Each row is a point on a tangle of strands that fork, close into loops and nearly touch. The rows are in no order.
Two points are linked if the straight distance between their rows is under 0.438. Some points are linked to none.
J_208: .14,.31,.14,.04,.31,-.50,.08,-.61,.58
J_906: -.01,.30,.23,.20,-.13,.44,-.47,.39,.24
J_218: -.19,.04,.50,-.15,-.20,.26,-.61,.40,-.30
J_98: -.48,-.47,-.22,-.16,-.18,.24,.06,-.71,-.27
J_122: .31,.28,-.52,.54,.31,-.17,.63,.00,.03
J_464: .78,.24,-.36,.44,.00,-.08,.68,.22,.25
J_787: .64,.27,-.34,.51,.11,-.29,.68,.11,.32
J_611: .47,.26,-.45,.57,.21,-.28,.70,.06,.15
J_527: -.45,-.60,.28,-.15,-.35,.23,-.16,-.27,-.38
J_138: .65,.00,-.74,.04,.41,.13,.49,.47,-.27
J_82: -.31,-.10,.48,-.67,-.22,-.29,-.44,.63,-.44
J_706: -.23,.03,.40,-.05,-.25,.31,-.55,.20,-.22
J_662: -.33,-.36,.30,.00,-.48,-.03,.02,-.76,.31
J_381: .43,.06,-.80,.04,.53,.08,.42,.39,-.25
J_232: .78,.23,-.42,.38,.03,.12,.64,.31,.09
J_938: .01,.37,.10,.21,-.06,.36,-.28,.18,.41
J_398: -.11,.01,.08,-.40,.06,-.03,-.60,.90,-.11
J_227: -.10,.12,.17,-.06,.01,.34,-.60,.52,-.06
J_525: -.49,-.68,.14,-.13,-.33,.24,-.06,-.39,-.35
J_942: -.13,.04,.16,-.25,.05,.15,-.65,.67,-.19
J_459: .21,.38,-.13,.33,.40,-.61,.40,-.39,.42
J_460: .24,.03,-.54,-.20,.42,.25,-.05,.57,.00
J_145: -.09,.22,.29,.11,-.12,.42,-.56,.42,.07
J_905: .18,.34,.01,.15,.41,-.64,.23,-.52,.52
J_822: .69,.09,-.59,.18,.22,.24,.47,.41,-.14
J_363: -.40,-.41,.15,.00,-.44,.10,.10,-.75,.18
J_33: -.21,-.17,.34,-.10,-.35,-.19,-.06,-.78,.51
J_990: -.13,-.01,.41,-.11,-.29,-.19,-.20,-.68,.56
J_602: -.45,-.82,.53,-.35,-.26,.07,-.02,.05,-.58
J_87: -.40,-.15,-.24,-.08,-.14,.23,.01,-.71,-.14
J_108: -.35,-.33,.49,-.66,-.28,-.24,-.33,.41,-.54
J_206: .24,.16,-.68,.19,.51,.14,.36,.18,-.17
J_30: -.50,-.64,.18,-.68,-.24,-.26,-.19,.13,-.53
J_773: .13,.35,-.58,.45,.40,-.08,.49,-.12,-.05
J_920: -.03,.15,.32,-.11,-.08,-.29,-.15,-.66,.59
J_262: .06,.31,-.63,.29,.50,.07,.37,-.10,-.16
J_646: -.21,.22,.10,.07,-.11,.33,-.39,-.02,.09
J_898: .41,.33,-.13,.40,.33,-.51,.50,-.12,.50
J_569: -.24,.09,.16,-.02,-.15,.32,-.49,.04,-.13
J_855: -.20,-.08,.63,-.50,-.17,-.04,-.56,.60,-.46
J_958: .54,.32,-.19,.47,.23,-.44,.57,.02,.48
J_215: -.17,-.01,.61,-.31,-.17,.11,-.62,.56,-.42
J_597: -.07,.40,-.13,.14,.17,-.29,.23,-.61,.36
J_914: -.05,.35,.00,.19,.00,.32,-.23,.04,.29
J_586: -.43,-.55,.39,-.66,-.26,-.19,-.23,.25,-.57
J_244: -.50,-.61,-.06,-.09,-.29,.24,.04,-.61,-.25
J_519: .03,.24,.24,-.05,.12,-.38,-.07,-.64,.64
J_235: .76,.18,-.53,.31,.12,.18,.58,.35,-.04
J_627: -.42,-.69,.42,-.31,-.31,.12,-.18,-.03,-.54

A piece is two or more points that can be reached from each other along the links. Count, over all rows, the pieces, the separate loops (a circle has one, a figure eight two, a Y none), the forks (points with three links) and the tips (points with one).
pieces | 3
loops | 1
forks | 1
tips | 5

A tip is a point with one link. Name the tips that can be reached along the links from each point below, in the order of the rows.
J_108 | J_398, J_30
J_611 | J_363
J_627 | J_602, J_87
